A landscape with many valleys, sampled at points; each row gives a point and its height.
From any point a ball rolls to the lowest of the 2 points nearest to it. It stops when none of these is lower. Distance is the straight distance between rows; heights are no part of it.
k741: [166 196 166 137 135 164 126 121 150 153 106 133 129 108  72 183 118 154
 152  68 116 135]  h=13.4
k342: [119  88 134 140 141 164  92 147 120 147  78 114 156 104 121 163  73 123
 160 109 138 137]  h=51.0
k855: [137 137 116 137 120 108 135  96 120 100 163 144 118 142 137  99 162 116
 107 157 131 105]  h=32.5
k655: [122 133 146 148 132 138  85 119 143 128 110 138 160 113 136 164 130 121
 158 106 159 110]  h=36.5
k287: [130  56 143 142 106  97  80  82 180 126  76  91 119 112 167 127 118 128
  98 114 153 110]  h=18.7
k524: [121 140 120 142 166 118  97  90  88  96 155 184 195 144  96 158 154 109
 126 115 135 116]  h=45.0
k723: [129 124 138 165 122 133 108  92 146 126 115 125 131 109 139 148 143 120
 131  98 120 101]  h=33.5
k108: [ 71 123 147 104 136 153 108 184 172 193 109  92 111 106 110 158 112 101
 185 128 139 144]  h=21.5
k611: [ 80  65 153 127 132 155 118 168 111 155  96  84 121  93 131 138  98 125
 142 144 119 126]  h=56.1
k65: [ 89  73 177  90  99 102 134 151 164 180 154  70  86 103 169 100 142 127
 123 166  96 135]  h=66.6
k952: [102  64 123 117 114  77 172 150 116 147 180 115 107 140 108  95 153 154
  99 170  88 150]  h=50.0
k761: [ 90  88 133 105 110  84 134 140 153 145 177 119  90 139 148 111 170 129
 132 162 104 112]  h=71.3
k558: [ 98 150 144 104 112 105 104 134 185 135 160 131 107 129 155 128 181 118
 148 138 147 102]  h=41.0
k257: [122 169 138 112 140 154  98 190 148 153 106 120 143 119 134 154  89 128
 184 127 179 154]  h=7.0
k515: [133 183 138 133 124 130 145 139 160 125 121 115 109 122 133 135 143 130
 140 110 132 118]  h=23.2
k403: [164 210 161 115 144 150  77 153 137 150  80 136 168 140 124 164 100 174
 173 119 191 148]  h=87.1
k629: [167 171  85 107 114 150 228 145  90  85 134 133  94 144 118  87  94 128
  88 148 116 149]  h=34.4
k937: [ 61  89 126 101 124  88 118 151 163 156 153 133  89 122  97 147 199 157
 157 109  85 115]  h=76.4
k556: [126  54 100 120 142 114 193 128  80 117 153 173 117 148  90  89 103 134
  40 169  91 171]  h=51.1
k43: [189 192 148 152 129 158 155 106 147 147  91 113 111 104  93 162 116 144
 135  60 102 131]  h=18.6
k550: [151 170  93 100 110  96 188 172 117 109 187 159 100 172 125  77 147 134
 101 176 139 145]  h=31.9
k28: [158 122  99 154 134 121 168  67 111 110 162 149 123 133 123  84 136 133
  64 153 110 126]  h=21.0
k358: [142  88  99 121 124 111 204 119  89 126 167 136 109 149  93  78  99 135
  59 170  92 145]  h=47.1
k31: [158 234 118 104 153 141 173 152  82  94 138 167 166 155 103 139 112 132
 136 115 146 150]  h=15.6
k20: [130 161  93  98 163 145 159 169  62  77 149 178 170 165 130 105 114 105
 112 159 143 150]  h=21.9
k275: [135 185 111 102 153 148 152 169  68  96 143 157 161 162 108 130 108 101
 137 130 135 148]  h=18.8
k922: [111 146 159 129 144 148  87 108 201 179 116 124 142 104 112 178 150 128
 167  98 143 122]  h=17.6
k904: [192 205 102 140 123 134 184  93 118  93  93 135 122 131 122 123 112 150
  97  82 122 133]  h=27.3
k94: [ 84 117 149 115 124 125 107 103 215 173 130  97  98 106 149 144 173 108
 139 118 138 100]  h=30.5
k48: [102 129 163 139 134 124  85 103 155 138 143 146 163 128 107 176 157 107
 164 107 145  92]  h=39.0
k734: [138 120  98 150 143 151  84 125  70  96  90 156 189 136 161 132  89 106
 118 118 155 136]  h=85.6
k689: [151 209 124 119 151 141 174 143  87 109 135 152 135 151  67 155 119 133
 138  92 113 143]  h=11.6
k818: [ 94  50 122 164 125 133  52 108 104 116  79 127 176 124 162 150  95 104
 137 121 159 114]  h=14.4
k688: [110 147 125 112 117 147  86 192 122 104 127 138 164 147 206 100 134 117
 159 172 195 120]  h=20.8
k226: [137  55 135 123  85 101  72 125 162 126  91  81 119 134 212 105 102 125
 110 168 167 119]  h=24.6
k998: [148 148 149 167 157 149  75  61 113 137 122 168 201 129 105 179 142 139
 141  96 141 116]  h=42.5
k767: [159 161 133 149 133 133  68 114 115 113  75 154 198 141 135 162  95 138
 133  99 176 144]  h=86.3
k766: [155 167  89  85 137 150 162 182  74  76 147 161 155 168 166  74 122 109
 124 187 159 145]  h=25.2
k11: [ 87  72 136 127 137 149  91 153 151 164  74  90 135  87 137 151  92 121
 155 123 145 132]  h=53.3
k440: [181 201 102 129 113 158 205 132 100  93 101 124 104 139 129  99  92 138
 105 116 113 145]  h=30.9
k951: [165  94 105 155 114  98 177  76 110 121 179 129 116 125 145  72 113 129
  70 174 108 122]  h=26.3
k927: [157 159 126 118  99 143 183 171 122 120 110  89  68 126 153  89  97 135
 131 141 106 144]  h=43.4
k838: [152 162 122 105 101 118 187 167 133 130 159  98  59 132 128  78 125 134
 128 156  94 140]  h=40.1
k724: [138 112 125 130 119 143 111 154 151 126  73  82  94 107 162 115  94 138
 127 115 139 137]  h=33.2
k856: [168 153 100  97 101  98 185 173 115 118 182 128  65 158 114  79 137 144
 110 176 109 151]  h=35.9
k482: [155 180 127 132 123 139 191 141 135 130 118  99  72 115  92 127 128 136
 126  90  87 129]  h=22.4
k796: [125 159 122 127 120 130 103 145 127  91 134 147 156 150 196  96 153 117
 136 163 174 110]  h=24.3
k311: [130 162 153 138 156 145 106 125 122 154 132 143 141 130  52 184 127 124
 168  91 111 127]  h=83.2
k149: [ 75  31 144 153 138 139  80 105 114 144  99 120 168 106 153 165 106 112
 151 120 148 108]  h=11.4
k428: [151  94 125 148  89  88 136  63 145 126 176 120 116 124 191  73 140 135
  94 166 121 105]  h=33.8
k892: [105  78 117 142 114 135  61 143 120 112  88 114 164 134 178 134 101 116
 136 137 182 118]  h=17.3
k299: [ 67  66 166  98 110 101 118 143 151 165 154  98 100 121 166 116 150 117
 139 167 109 110]  h=68.8
k604: [144 130  96 148 157 149 142  81  77  83 125 172 166 132 120 108 112 106
  92 123 123 140]  h=32.2
k683: [168 153 122 149 112 144 188 112 129 121 105  99  76 106 120 108 123 135
 104 106  93 125]  h=15.0
k674: [ 89 104 154 128 143 121 129 124 143 164 125 113 122 105  63 166 145 119
 160  95  94 105]  h=80.7
k875: [149 204 128 129 135 125 155 136 116 116 134 137 133 141  97 134 151 135
 134 108 130 124]  h=16.9
k77: [146 115  98 159 161 133 150  43  92  79 133 173 166 118  97 125 121 114
  77 105 101 123]  h=29.9
k201: [171 177 153 133 145 139  55 119 124 141  61 150 185 153 114 170  84 165
 152 108 195 153]  h=86.6
k387: [136 160 129 165 150 123 101  64 110 108 134 166 184 125 124 154 152 130
 113  94 143 115]  h=43.7
k618: [ 90  70 123 155 164 154  94 111  77 118 129 147 190 116 112 163 108 102
 141 118 123 121]  h=48.0
k97: [ 80 131 146 104 133 119  93 168 155 163 144 138 125 122  89 173 150 120
 184 104 130 130]  h=33.1
k671: [160 125 117 157 136 130  61 104  80  89  66 147 194 151 141 154  84 114
 104 100 164 142]  h=85.9
k293: [ 65  93 137  83 116  82 120 144 181 167 166 133  79 133 136 127 206 136
 146 131  97 114]  h=74.0
k752: [135 153 134 139 117 147 112 134 174 131 104 102 102 109 156 124 138 132
 130 113 138 127]  h=28.3
k781: [122 148 125 138 118 129 111 117 130 107 146 132 134 130 170 108 155 124
 122 145 146 102]  h=28.2
k454: [133  98 148 124  93  92 132  96 168 139 172 108 104 124 188  83 157 128
 117 165 120 105]  h=37.5
k247: [104  47 132 124 111 112  78  84 213 158  73  83 121 102 169 152 119 128
 130 112 170 113]  h=12.8
k234: [101  98 112 146 181 136 105  99  84  93 152 165 177 139  98 149 130 101
 126 114 117 120]  h=46.4
k843: [165 202 170 139 153 163  93  96 161 166 107 149 156 122  87 182 136 167
 157  90 145 133]  h=8.2
k309: [133  84 151 124 108 125 155 147 108 146 132  71  92  96 149  96 104 143
 114 164  86 131]  h=61.5
k709: [153  96  98 146 156 125 162  51 107  99 154 168 128 132  78 101 127 121
  49 132 107 118]  h=26.4
k598: [104 121  92 110 143 113 149 185 108 113 162 152 111 154  87 123 154 143
 142 142 100 159]  h=38.3
k747: [185 209 129 144 133 141 179  99 120 119 110 128 114 115  86 150 128 148
 122  73 105 133]  h=23.3
k205: [169 115  86 111 116 111 200 127 100 123 183 165 100 155 106  67 100 129
  52 174 120 141]  h=42.9
k251: [138 133 135 152 103  96 130  58 156 111 165 135 124 133 155 101 190 130
 102 144 131  87]  h=37.1
k429: [155  97 125 150 102 128 117 121 129 110  81  90 107 114 172 112 105 136
 110 117 120 135]  h=34.2
k603: [146 131 114 148 170 159 102 100  66 105  98 166 196 141 120 156  90 106
 130 105 129 150]  h=85.1
k906: [122 158 103 124 140 124 156 170 111 123 153 151 109 146  65 131 150 142
 140 102  95 137]  h=34.3
k731: [ 87  66  96 107 126  99 164 181  99 134 168 149 103 153  98  97 147 164
 113 178  88 169]  h=45.9
k183: [142 186 121 103 109 154 194 190 101 115 121 103  78 135 119 113  93 127
 151 131 113 152]  h=45.8
k675: [160 154  84  95 123 129 215 163  85 101 162 170 100 168 100  76 102 122
  72 171 116 158]  h=38.2
k871: [117 124 161 140 150 134 108 101 139 165 130 131 135 115  48 190 148 122
 165  80  83 122]  h=82.2
k581: [133 176 175 146 143 140  80  81 191 162 117 141 156 113  98 187 155 138
 155  83 144 117]  h=12.9
k854: [136 176 132 116 127 116 168 159 135 129 138 118  81 127  62 143 152 140
 139  88  81 131]  h=28.9
k593: [ 70  71 145 114 137  94 125 146 137 158 128 127 111 119  69 156 177 150
 156  99  77 120]  h=78.5
k476: [184 158 102 157 104 113 177  67 132  92 139 139 113 127 144  91 144 142
  78 131 119 109]  h=14.2
k859: [125 162 130 106 115 140  85 200 162 126  99 110 154 135 198 109 129 125
 161 148 207 128]  h=17.1
k400: [126 152 131 138 161 155 112 142  86 126 131 147 164 133  78 168 111 120
 153 109 125 147]  h=84.1
k450: [ 70 122 142  87 133 126  98 204 140 162 132 115 109 125  95 159 137 111
 195 128 134 141]  h=28.4
k385: [ 81  84 103 103 138 108 154 207 104 128 158 130  98 143  85 112 158 177
 142 148  81 166]  h=42.1
k87: [111  91 134 160 159 156  95 110  95 140  98 128 169 114 107 172  96 122
 154 102 123 118]  h=49.4
k395: [ 91 151 131 117 127 119 107 150 148 126 153 131 121 137 113 146 169 116
 160 112 130 111]  h=37.7
k863: [157  71 116 154 103 111 126  81 116 119 102  99 120 124 187  92 105 141
  91 143 113 126]  h=31.2
k9: [151  64 119 167  94  97 148  54 122 121 155 111 131 118 180  77 110 134
  75 159 108 116]  h=30.7
k897: [113 155 133  97 136 156 103 190 193 179 106 101 120 101 125 151 112 114
 189 123 171 146]  h=13.9
k880: [107 123 154 108 103  99 104 110 196 151 169 109 100 125 192 105 182 118
 134 160 146 103]  h=42.2
k52: [147  51 127 148  90 102  77  92 123 110  89  88 120 147 194 104 101 129
  83 148 146 117]  h=28.1
k391: [139 113  87 132 151 138 152 104  75  79 149 149 148 137 151  90 108 105
  91 168 120 134]  h=35.2
k910: [ 79  48 143 137 126 135  84  93 162 150  90 107 131  97 165 159 127 120
 148 116 158 104]  h=6.4
k825: [135 155 136 122 119 153 104 199 134 131 100 114 127 125 163 127 102 120
 170 137 173 133]  h=12.1
k481: [144 161 121 124 177 167 118 137  53 114 120 171 180 133  96 162  80 111
 151 109 121 151]  h=84.7
k180: [119  76 123 133  98 122  71 128 145 114 101 118 140 133 205 114 116 120
 127 154 184 107]  h=20.6
k466: [104  97 150 118 124 143 139 154 122 132 120  87 103 103 137 118 118 122
 134 142 101 128]  h=59.0
k155: [150 177  92  89 116 124 177 187  86  90 160 156 115 180 145  79 132 116
 114 186 149 144]  h=28.0
k270: [ 98  78 167 101 106 110 161 151 132 167 147  61  83 101 132 112 139 143
 113 158  72 149]  h=64.1
k229: [109 127 150 160 158 134  79  88 118 136 142 162 172 123  89 178 146 118
 152  91 122 101]  h=41.1
k399: [ 88 101 158 127 131 133 106 107 189 175 122 113 115  98 125 171 152 105
 151 102 124 102]  h=24.4
k680: [191 167 112 158 104 132 181  79 143 110 117 111  85 109 134 102 134 152
  84 102 111 111]  h=6.7
k940: [ 95 160 140 103 120 126 102 132 224 162 133 116 114 118 165 142 168 115
 144 120 171 110]  h=36.3
k831: [126  87 139 115  95  66 170 122 140 154 175  95  77 119 120  83 151 145
  99 161  81 130]  h=54.3

Where does a ball stop that starts at each point below?
k251 | k257
k52 | k910
k558 | k843
k603 | k689
k831 | k680
k87 | k689
k183 | k689
k937 | k689

Call two points neighbours if one is among the 2 nearest of the other. Go from one point of each pair to the other, from neighbour to neighbour, staying as low as possible. Name the highest point that can't be avoided.
k689 / k910 | k429
k28 / k843 | k558
k257 / k680 | k251
